Points, in no order, along strands that fork and pass close to each other.
(in the rows, 128 means zero)
Two points are linked if the straight distance between their rows is under 99.6. Some points are linked to none.
(341): [130  76 111 146 158 141 109 131 171 110 146  82 107 129 150 123 127 126
 116 125 144 152]
(357): [147 154 129 111 119 122  62 129 124 133 151  82  90 116  81 123 180 111
 153 167 143 167]
(733): [147 144  85  61  93 141 103 139 130 151  89 117  29 109  85 127 132 142
 124 144 129 116]
(744): [122 135  88 100 111 133 106 136 168 148 154 132 146 132 148  96 133  98
 116 156 139 118]
(1083): [140  86 190 194 146 150 108 155 122 133 130 129 163  69 220 170 126 103
 124  53  93 108]
(693): [144 122 119 133 113 156 100 142 126 130 146  40  92  98 119 128 140 133
 126 116  99 110]
(135): [130  97 106 131 131 127 124 118 157 119 121 125 130 114 140 118 125 156
 132 123 159 125]
(305): [157 156 120 159 119 149 156 119 122 150 189  87  94 118 145 112 154 100
 115  88 100 153]
(214): [124 140 145 124 145  99  98 127 114 115 121 117 127 142  67 109 129 106
 128 180 161 138]
(545): [152 137 137 129 146 135 112  87 155 137  82 168  68 130  74 165 173 156
 167 171 177 152]
(1050): [142 126  75  99 111  92 116 120 113 114  96 181 140 146 122  96 124 128
 151 138 195 117]
(1075): [139 127 108 116 112 157 181 123  93 115 142 176 117 144 117 148  92 170
 126  97 132 122]
(18): [130 150 179 186 145 143 148 122 140 180 168  85 141  95 158 118 155  81
 106 104  71 136]
(701): [143 152 122 139 118 114  99 123  96 127 160  84 132 135  94 123 153  98
 157 167 153 128]
(13): [128 103  64  84 133 101 104 132 144 123  68 143  49 127 116  81 126 117
 109 113 176 131]
(396): [129 159 121 129 117  97 159 106 119 143  91 114 149 124  98 110 133 142
 156 159 143 106]
(689): [122 170 139 170 131  71 219 100 130 140  97 145 170 144 153  98 119 145
 137  97 114 124]
(343): [127 117 163 168 153 151 145 118 120 100 179 132  95 144  90 172 132 156
 134 138 155 160]
(183): [106 166 131 112 102  68 171 108 109 132  60 169 198 135 118  98 126 184
 170 116 108 124]
(389): [161 140 165 174 121 137 168 156  68 149  81 134 194 109 187 119 111  78
  94  69  57  98]
(401): [136 115 211 211 141 116 139 164 134 114 129 152 186 104 222 189 106 111
 126  66  91  92]
(1032): [118 168 138 145 112  62 154 105 148 116  83 138 179 129 117 123 130 184
 169 156 131 112]
(73): [110 154 116 138 138  68 173 110 119 119  82 165 175 144 117  71 122 151
 136 107 142 137]
(1085): [135 155 145 162 120 143 135 125  49 135 159  85 151 106 116 121 147 109
 144  98  83 117]
(918): [146 105 124 114 148 114 101 123 160 112 102 133  74 154 100 147 124 121
 129 177 192 133]
(577): [ 75 142 115 107 118 128 166 131 173 156 113 186 172 137 156  88 119 137
 104 135 111 114]
(715): [115 108  71  94 122 115 125 127 163 141  80 139 106 115 130  86 125 143
 125 131 156 118]
(681): [131 119  74  85 127 139 107 148 124 107 139 136  84 124 124  91 107 124
  90  80 118 150]
(410): [114 108  97 110 132 150 105 157 172 121 141 104 143 125 155 107 103 105
  83 130 106 102]
(827): [116 116 185 150 140 168 134 148 113 135 100 151 187  83 159 137 116 152
  97  80  50 116]
(480): [133  93 156 108 152 113  65 126  96  81 142 162  95 152  86 152 116 121
 125 153 190 167]
(60): [106  84  94  82 163 100  86 111 150 113  65 187  38 135 108 112 132 125
 101 118 179 169]
(433): [120 148 157 171 139  91 139 107  85 101 134 125 188 126 105 132 142 156
 171 127 141 133]
(627): [112 136 137 110 103 154 171 139 127 185 107 182 186 119 179  85 123 118
 105  77  70 129]
(680): [107 151  97  68  93 119 193 124  72 132  73 211 133 179  96 119 104 154
 144 116 130 126]
(348): [120  71 119 117 173 143  80 149 198 118 154  51  85 149 149 147 133 116
 113 151 119 181]
(360): [ 99 114 106  97 152 105 144 131 135 108  82 200  56 151  93 108 104 131
  90 128 172 140]
(890): [ 97 121 159 130 125 155 130 138 175 141 163 146 185 115 164 150 118 137
 108 152  99 108]
(931): [134 111 148 192 147 143 112 146 110 102 176  51 128 146 140 127 130  92
 120 119 123 121]
(189): [141 132 116 137 139 125 128  91 157 149  85 124  83 102  88 120 168 165
 154 147 161 155]
(548): [104 128 106  57 138 145  73 165 167 116 134  84  74 116 105 137 109 123
  75 137  88 134]
(576): [143 147 157 151 116 122 192 136  97 158  76 124 191 127 161 114 101 118
 114  92  69  75]
(628): [163 104 120 102 140  98  91 128 140 110  95 122  20 172 102 133 111  94
  98 157 196 129]
(862): [133 109 115 133 150 117 101 150 112  91 123  86 132 135 104  97  98 106
  99 126 141 113]
(439): [104 108 183 178 146 152 112 129 172 146 172  77 152 108 164 147 154 116
 132 144 109 131]
(1026): [126 117 172 203 146 101 155 116 150 115 166 111 169 143 173 146 136 132
 146 120 151 130]
(1042): [165 129 114 158 101 131 117 146  67 130 153  87 174 116 181 104 126  78
 133  80 101  82]
(456): [138 148 106 136 131 158 146 137 161 136 186  96  84 144 134 118 130  99
  86 118 107 143]
(884): [107 129 177 183 155  80 128 118 144  87 119 130 187 116 134 131 134 185
 151 111 125 143]
(616): [ 92 106 195 182 162 140 127 123 176 117 160 104 150 127 135 168 146 161
 139 153 126 156]
(503): [149 165 155 137 114 108 231 102  71 167 122 134 189 144 193 136 110  70
 147  84  75 102]
(734): [119 120 166 191 142 119 119 127 107 102 172  83 170 154 137 139 137 110
 153 143 149 124]
(691): [138  93 134 108 140 158  69 154 167 110 172  63  52 160 126 167 138 114
 131 173 143 165]
(1006): [133 127 127 114  96 153  88 117 119 128 173 144 133 116 112 187 158 150
 182 184 159 121]
(444): [153 130 144 129 102 157 161 145  72 167  99 169 194 118 187  98 120  91
 110  46  51 129]
(619): [121 118  87  67  97 137 135 147  93 143  54 135  97 119  83  81 107 156
 122 105 116 113]
(140): [141 128 108 104  93 165 146 158  92 152  78 109 165 119 139  91 100 127
 106  95  65  73]
(240): [133 145 132 127 110 131 152 115  95  99 176 163 155 153 114 183 115 150
 158 160 152 110]
(936): [125 137 107  96 110 107 110 117 161 115 105 207 144 145 119 155 137 152
 161 184 188 111]
(251): [129 128 108  93 102 161 141 141 107 146  91 112 128 112  97 112 100 159
 119 129  99  84]
(914): [119 150 155 159 142 127 154 123  87 123 141 111 161 119  94 119 128 135
 132 129 103 121]
(654): [129 138 101  75  95 173 116 132 151 161 118 102  68  95  99 133 133 159
 124 146 100 119]
(742): [130  95 107 128 135 170  85 173 134  93 137  69 144 119 160 142  89 101
  79 119  82  73]
(335): [161 151 131 156 105 148 178 111  72 162 154  86 123 108 148 119 141 108
 140  77  78 121]
(315): [135 147 187 196 150 110 180 113 118 163 136 115 167  95 168 121 140 103
 127  77  88 133]
(209): [104  95 159 100 175 128  65 137 124  94 142 128  88 135  77 144 116 125
 101 160 145 181]
(679): [110 120 143 107 168 129  92 111 147 127 109 161  72 118  69 131 145 143
 113 155 150 189]
(1105): [128 153 114  97 103 130 189 110  66 121 129 202 152 160 109 142 109 163
 156 109 127 138]
(264): [140 133 126 129 146 138 101 108 149 135 136 114  74 115  87 123 170 134
 137 147 145 188]
(362): [115 165 138  89 122 104 111 114  98 135 101 163 136 133  53 130 129 130
 145 192 152 120]
(1113): [136 169 191 173 136 110 216 115 107 170 143 149 183 122 179 147 119  85
 126  85  69 116]
(860): [167 124  99  73 108 115  89 132 125 121  90 111   4 137  94 142 113 117
 108 144 163 105]
(232): [118 127  85  80 103 121 149 129 106 124  92 199 122 147 111 108 105 154
 135 126 158 116]
(463): [143 144 123  97  93 146 133 114  86 125 139 162 128 128  86 191 128 162
 177 175 149 103]
(1074): [115  92 149 141 137 189  76 148  92  97 162  82 115  91 109 170 125 159
 133 104  89 124]
(754): [133 149 102 140 124 109 155 113 121 155 120 105 145 120 127  74 135 111
 124 119 124 118]
(476): [108 112  81  58 136 163  82 164 144 112 139 121  98 110 134 124 104 134
  75  90  73 144]
(97): [131 152 153 173 131 141 143 106 134 151 198  82 106 145 115 150 165 106
 150 167 134 160]
(75): [140 158  85 114 110 128 122 108 168 160 154 139 111 138 136 111 164  96
 140 173 159 143]
(751): [119 108 210 213 149  90 138 142 169 109 148 119 190 129 208 163 124 127
 136  96 119 113]
(804): [133 126 155 153 134 163 105 143 150 124 196  74  75 162 110 169 154 109
 143 187 142 158]
(843): [150 115  91 126 119  94  86 109 103 112 138 144 153 123 126  97 151 121
 164 132 188 145]
(581): [140 130  83 122 120 130 139 134 106 129 133 137 126 126 136  66 122 114
 109  80 125 142]
(1093): [127 135 116 118 115 136 120 109 161 139 146 168 132 132 119 154 150 140
 149 183 167 134]
(687): [143 153  84  97 106 141 157  94 101 143 142 221 107 141 114 130 155 140
 159 126 160 169]
(310): [162 113 127 156 108 119 163 131  96 130 136 152 190 125 207 125 105 113
 132  68 125  84]
(644): [ 73 117 118 107 136 150 135 137 208 135 135 168 154 135 157 132 108 143
  93 159 122 112]
(223): [143 106  98 102 121 154  91 131 154 126 125  69  56  93 108 143 137 152
 130 128 127 139]
(304): [131 137 149 177 135 147 153 101 115 138 183 122 118 117 114 152 157 144
 149 127 130 163]
(8): [141 120 133 113 125  99  98 125 146  98 104 153 125 158 100 173 116 148
 160 193 200 100]
(808): [145 140 145 163 138 119 157 105  98  86 174 161 119 170 101 187 128 146
 159 155 184 144]
(781): [137  95 122 145 130 143  65 157 122  96 161  35 116 121 141 130 139 112
 131 108 119 124]
(164): [143 162 125 140 113 109 225 101  95 162 105 123 163 144 157 107 110 112
 137  95 101  97]
(800): [ 72 120 102  67 138 150  95 144 185 136 131 170 124 126 120 119 116 122
  91 171 125 135]
(325): [109 120 168 161 137 110 123 104 168 125 128 134 170 103 137 143 159 176
 162 144 139 151]
(471): [111 115  85  60 157 116  87 160 196 115 113  69  36 152 124 130 107 106
  64 127 113 153]
(336): [ 91 151 140 130 123 104 185 132 146 154 101 195 210 139 179  79 118 124
 107  95  92 120]
(1111): [121  91  58  87 150 109 107 139 179 115  91  99  43 146 134 102 108 103
  85 118 158 136]
(753): [140 113 119 128 119 168 102 164 112 127 114  88 163  94 161 112 108 112
  91  97  63  78]
(259): [108 130 181 162 115 144 130 131 147 155 168 105 179 105 163 170 134 123
 140 149 103  83]
(830): [141  93 118 117 140 111  53 132 108  86 147 127 122 135 111 118 133 113
 143 137 186 161]
(702): [115 168 123  90 112  93 131 109 111 118  94 212 162 144  91 146 136 161
 166 177 158 129]

Follow the links from the first point to the second, and from the first to the third. Name the last point that the two ways share.
(679); (751); (754) | (936)
(800); (315); (304) | (164)
(189); (401); (804) | (936)
(73); (360); (362) | (13)
(616); (73); (315) | (164)

A fork is a point with three links, a tip a point with one. Leave the first point through the second and follow the links. Name the first fork or tip that comes.
(781); (693) | (936)
(73); (183) | (13)
(135); (341) | (1093)
(936); (8) | (1083)
(456); (305) | (644)
(476); (681) | (164)
(1075); (1105) | (264)

A fork is a point with three links. Follow the links from the first point to the second and name the forks in between, in order.
(548); (480) | (13) (1093) (936) (264)
(628); (804) | (936) (1093)
(336); (463) | (164) (13)
(691); (781) | (1093) (936)
(410); (135) | (1093)
(209); (744) | (264) (936) (1093)
(433); (348) | (644) (164) (13)

Name the points in between on the shortest way along the links from the first point to the second, in order.
(456); (439) | (305) (335) (1085) (914) (433) (884) (325) (616)
(189); (860) | (264) (357) (701) (214) (362) (702) (936) (8) (918) (628)
(751); (808) | (1026) (734) (931) (781) (693) (223) (654) (733) (860) (628) (918) (8) (936) (1093) (1006) (463) (240)
